Each row is a point on a tangle of strands that fork and nearly touch. The rows are in no order.
Two points are linked if the straight distance between their rows is under 83.2. Some points are linked to none.
(385): [ -43  -17   13   10  -32  -35  -11  -65  -15    1  -21    9   -9   -1
   11 -108  -51  -22  -13   -8]
(98): [ 20  14   2  13  25  30  25  66  23  22   9 -20   6  -2 -16  60   4  16
  32 -44]
(262): [ 28   2  -3 -59 -19  13 -30  22  11   0 -24 -39  23  43  20 -48 -24 -48
 -17   3]
(123): [-54  -1  27 -48  74 -12  -2 -33  57  19 -31  17 -17  10 -11  46  17  -8
   1  29]
(60): [ 31  -5 -12  33  16  26 -12  18 -12  30  23   5   8  -9 -53  89  25  32
  -2 -37]
(333): [ -30  -44   -8   -4   -7  -14  -18  -71  -21  -17  -15    0   -7  -31
   28 -101  -63  -23  -18  -10]
(447): [ 44   8 -22 -26  31  17  -6  27   4   3 -32   6  18  20 -54  32  10 -32
  12  -8]
(402): [ 21   6 -13   0  12  -2 -14  20 -14  20  11  15   7  13 -53  71  28   7
  -5 -21]
(920): [-13   2   9  35 -26   7  35  39   8  10  42 -38  10 -30  54  23  -4  65
  13   1]
(195): [  3  -7  25  -9  25  48  -8   7  46  57  13 -30 -10 -68  34  95   8   3
   8  19]
(323): [-15   8  33  40 -85 -37 -14 -34 -50 -15  44  19 -31  17  -8 -70  10  38
 -41   8]
(538): [ 36  -7 -17  26 -54 -14  -3  -9 -56 -49  35  12   5  18 -32 -86   4 -14
 -24 -34]
(952): [ 34   9 -33 -17 -11 -15  -3   8  -9 -48 -19  21   8  57 -19 -59  -9 -69
   0 -15]
(435): [-37   6  -1 -25  30 -34  -6 -31  10 -12 -29  28  -4  32   3  17   6 -17
  -7  21]
(563): [-31  41  12  49  -1 -23  54  22  11   6   5  10 -11  15  26  23   7  58
  30  -7]
(724): [-54  22  19  -1  51  13  22  53  65  22  23 -17 -24 -27  26  68  -2  26
  22 -24]
(927): [-28   1  16  36 -20   0  31  32  20  13  37 -11 -12 -49  59  48   2  53
  13   4]
(239): [-49 -11  27   8  50  -3  31 -32  34  38 -24 -10 -16 -35  16  44   0  36
  34  32]
(82): [-11  -7 -14  12 -29 -41 -28 -31 -53 -34  13  21  -4  11 -13 -45  -1 -13
 -37  -1]
(690): [ 13 -14 -58 -16  25  -7 -27 -20 -57 -36  -6  28  10  -3 -23 -31 -32 -41
 -22 -26]
(637): [ 25  14 -18  -4  42   3   4  13   1  14 -11   8  11  25 -49  60  17  -2
  18 -21]
(273): [  8 -19 -19 -39  51  31 -45  -2 -11  42 -36 -16  18 -20 -43  40 -10 -33
 -10  22]
(70): [ 54 -14 -47   7 -19  11  -7  21 -44 -27 -18 -16  42  -1 -44 -43  -3 -30
  11  -1]
(160): [-23 -15  52 -36  25  34  31 -21  56   0 -37 -47   2 -19  78 -13 -16   3
  24  52]
(8): [-30  28   9  -5   1 -41  10 -25   8 -17 -23  26  -8  58  16 -29  -7 -15
  -2  15]
(490): [-60  -5  49 -30  47  17  35 -17  77  -2 -35 -35 -14  -1  67 -28  -6  23
  20  44]
(612): [ 14 -24 -24 -18 -39  15 -54   8 -57 -30  45  11  16  -8 -32   5  32  13
 -47  20]
(903): [-13 -32   9  25 -50 -30 -16 -39 -42   6  11 -12   7 -11   9 -83 -12   5
 -13  12]
(425): [ 31 -14 -52   0  16 -10 -15 -11 -52 -51 -10  25   7  -7 -36 -73 -24 -41
 -14 -32]
(115): [-14 -25   9   8 -72  -5 -34 -37 -58 -26  73  16 -30 -24  -4 -47  29   5
 -56  19]
(26): [ 34  -5 -24 -27 -26  16 -44  21 -30  -8  20   8  18  12 -19  36  27   2
 -45   0]
(551): [ 20 -40 -11 -31 -39   6 -51 -38 -35 -32  50  23 -11 -48   9 -23   6 -42
 -61  36]
(513): [-63  -4  47 -18  66  11  40   9  75   9 -14 -44  -3 -25  58   4  -2  33
  36  25]
(276): [-15 -24  45 -19  52  42  21 -42  46  18 -31 -23   8 -56  26  46  -5   0
  32  56]
(533): [-10  10 -23 -25  26 -28 -13  -2 -12 -10 -16  25  -1  37 -18  33  17 -16
 -13   4]
(731): [-29   8  35 -33  48  24  18  18  65  15 -11 -39 -10 -28  51  35  -3  19
  17  23]
(535): [-10  11  29  53 -34 -25  32  -8 -30  19   8 -19  -2   1  23 -24  -7  62
   3  17]
(488): [ 18  12  -8  35  -2  20   6  31  13   5  35  19  -7  11 -45 108  29  29
  -3 -72]
(539): [-31  18  38 -23  38  23  16  17  69  27  12 -11 -26 -35  48  65   9   7
  26  14]
(324): [-50  15  15  44   0 -19  40  13  16  23  23  16 -23 -20  50  51   3  55
  16   3]
(392): [  7 -12  25 -23  38  40  -2 -10  42  41  -7 -33  -8 -66  19  68   4   7
  22  39]
(289): [ 67  28 -10 -32  20  55  30  75  34  -8 -39 -30  20  26  -8  -2  -2 -18
  39 -14]
(146): [-57  28   9  33  25   4  20  59  45  11  35  -2  -6 -27  29  73   3  32
  33 -49]
(180): [-35 -13  13   1  65   0   0 -31  24  55 -19 -13 -17 -17 -26  63  -1  16
  21   8]
(600): [ -5   2   3   4  16  41  -2  30  40  50  31 -30 -22 -60  24  94  10  29
  -3 -17]
(114): [ 10  25  -1  41   5 -20  50  -5 -17 -10 -33   6  -3  23 -30 -22  12  21
  41  -5]
(121): [  1 -34 -23 -45  -5   4 -48 -41 -15 -23   1   4  -1 -23  28 -46 -29 -54
 -37  18]
(839): [-17 -22 -58  -7  32 -18 -32 -27 -56 -13 -11  23  13 -28 -38 -21 -26 -23
 -20  -6]
(328): [-42 -15  55  -1  64  27  29 -46  57  22 -18 -11 -18 -59  25  64   5  17
  40  42]
(110): [-18  -9 -24 -12   3 -28 -24 -25 -25  11   4  32  -4  -3 -29  48  16  -5
 -24  17]
(458): [   4   20   -2    9   -4  -31   24  -16    2  -43  -50   22   -1   48
  -15 -102  -31  -44   26  -16]
(863): [ -7  14   1  37  21  15  37  58  23  14  21 -17   5 -11  -2  68   8  40
  40 -44]
(298): [ 22  21  -6  54   8   6  41  27   7   3   0  29  -2   4 -45  64  32  30
  38 -38]
(575): [ 33   4 -18 -23 -10  19 -23  21 -16   9  17  16  13  15 -37  69  26  10
 -30  -8]
(373): [ 28  11 -23   6 -16 -22  18 -12  -7 -59 -22  47   0  30 -26 -85  -9 -68
  14 -16]
(85): [ -13  -13   19    6  -46  -38  -18  -33  -17    4   -4    9    5   29
   13 -114  -34  -26   -3  -33]
(502): [ 40 -24 -13  -8 -53  10 -29   9 -45  -9  35 -30  28  14  -2 -48  11   2
 -32   3]
(455): [  2   5  15  53 -47  -7  36  32 -14   1  34 -29  11  11  45  -3   4  66
   9  -2]
(436): [-24 -41 -10 -28   3   0 -25 -59  -9 -13 -25  -8   5 -19  23 -72 -48 -45
 -17  20]
(441): [ 25  12 -11 -38 -24  -7 -17  16   6 -20  -4  -4  27  51  10 -40  -3 -47
 -13  -3]
(19): [ 44   9 -10 -56 -24  32 -29  43  16  25 -31 -39  20  26  39 -15 -13 -25
 -28   9]
(58): [-56  13  13 -37  59 -29  -8 -34  30  -2 -33  25 -25  25  -4  24  10 -11
   0  24]
(574): [   8    8    6   18  -60  -43  -11  -26   -7  -10   16   22    8   37
   -1 -106  -13  -39  -12  -35]
(94): [ 12  26   1  11 -33 -37  17  -7   5 -25 -12  26   0  70  20 -49   0 -17
   2  -5]
(240): [ 14  21   8 -37  14  17   8  49  37  17 -12 -33  15  16  54  18  -5  11
   7  12]
(500): [-30 -34 -31 -17  37 -20 -38 -37 -36   9 -16  27   3 -32 -36  28  -5 -17
 -22   8]
(911): [  2  21   6  39 -18 -30  31 -26 -25 -29 -45  17   1  23 -28 -96 -31 -22
  32 -18]
(259): [ 12   4  -7  23 -23 -15  10   7 -30  -2   2  -5  17  29  -8 -18  15  23
  -6   6]
(635): [-14  43  35  70 -59 -31  24 -14 -25   8  -7   7 -16  27  10 -54 -14  56
  -1  12]
(958): [ 52   6 -31 -15   6   3  -3  29 -18 -22 -26   4  32  23 -46   0   0 -28
   6  -4]
(55): [ 52 -15 -28  -2 -29  13 -28  16 -52 -14   6 -35  33   3 -26 -59  -4 -24
 -12  -9]
(158): [-17 -17   8 -34  74  32 -15 -20  30  60 -20 -25 -13 -20 -20  69  18 -11
   9  10]
(383): [ -9  14   4  38   1 -35  23 -22 -34 -17 -32  11   6  16 -23 -59 -22   1
  24  -9]
(677): [ 12 -35 -24 -28 -32  13 -60 -15 -55 -20  48  21   0 -36 -21  -8  15 -10
 -59  37]
(483): [-14  -8  29  20 -80 -27 -19 -45 -41 -21  46  30 -41  -7  11 -45  24  21
 -47  35]
(343): [  2 -24  -5 -36  46  32 -41 -13  14  58 -15 -14  -9 -29 -18  62   1 -13
   1  24]
(272): [ -9  25  35  61 -81 -36   7 -19 -34   1  21  18 -21  29  -3 -68   0  47
 -22  -2]
(384): [ 62  27  -6 -47  -2  40  -3  67  20   0 -35 -29  20  35  10  -7  -5 -25
   3  -2]
(649): [ 51  14 -13  -6  42  38  51  62  43   5 -31 -18  12   0 -27  22  14 -12
  60 -19]
(135): [ 22 -33  -2  -8 -76   6 -33 -16 -36 -24  62 -12  -5  -4   8 -52  26   3
 -49  17]
(560): [ 50  16 -15  19  21  35  46  62  37   5  -5 -16  10  -6 -37  49  16   7
  52 -30]
(438): [  6  13   4   5 -53 -35 -10 -10  11 -30   1  28   7  70  21 -76  -5 -52
  -5 -24]
(12): [  3  14  -8  26   7  22   0  45  31  14  48  12 -11   8  -5 109  21  32
  -5 -52]
(956): [  0  45   3  63  -1 -28  72  21   2 -15 -20  28 -14  22  -4  -4   5  48
  51 -14]
(788): [-10   4  -3  12  -3  14   0  35  21  26  48   6 -15 -24  18 103  17  45
  -5 -28]
(347): [ 14 -44 -25 -32 -10   5 -47 -52 -25 -26   7  21  -3 -54  18 -16 -19 -56
 -38  44]

A fork is a point with three links, a tip a point with one. Leave the first point through the second and follow the links. Name the first fork or tip that comes.
(600), (788) | (402)
(262), (19) | (160)
(551), (347) | (435)
(392), (276) | (273)

Follow the links from the first point to the second, and from the first to the third. Name the last point that the two ways share.
(502), (276), (347) | (402)
(438), (488), (447) | (402)
(123), (85), (839) | (435)

Name the points in between on the shortest way along the links from the first point to the second, in order.
(195), (575) | (600), (788), (12), (488), (60), (402)
(483), (373) | (323), (272), (635), (535), (455), (920), (927), (324), (563), (956), (114), (383), (911), (458)
(239), (55) | (328), (276), (392), (195), (600), (788), (12), (488), (60), (402), (637), (447), (958), (70)
(863), (262) | (98), (560), (649), (289), (384), (19)
(533), (612) | (435), (8), (94), (438), (574), (85), (385), (333), (436), (121), (347), (551), (677)
(98), (731) | (863), (146), (724), (539)
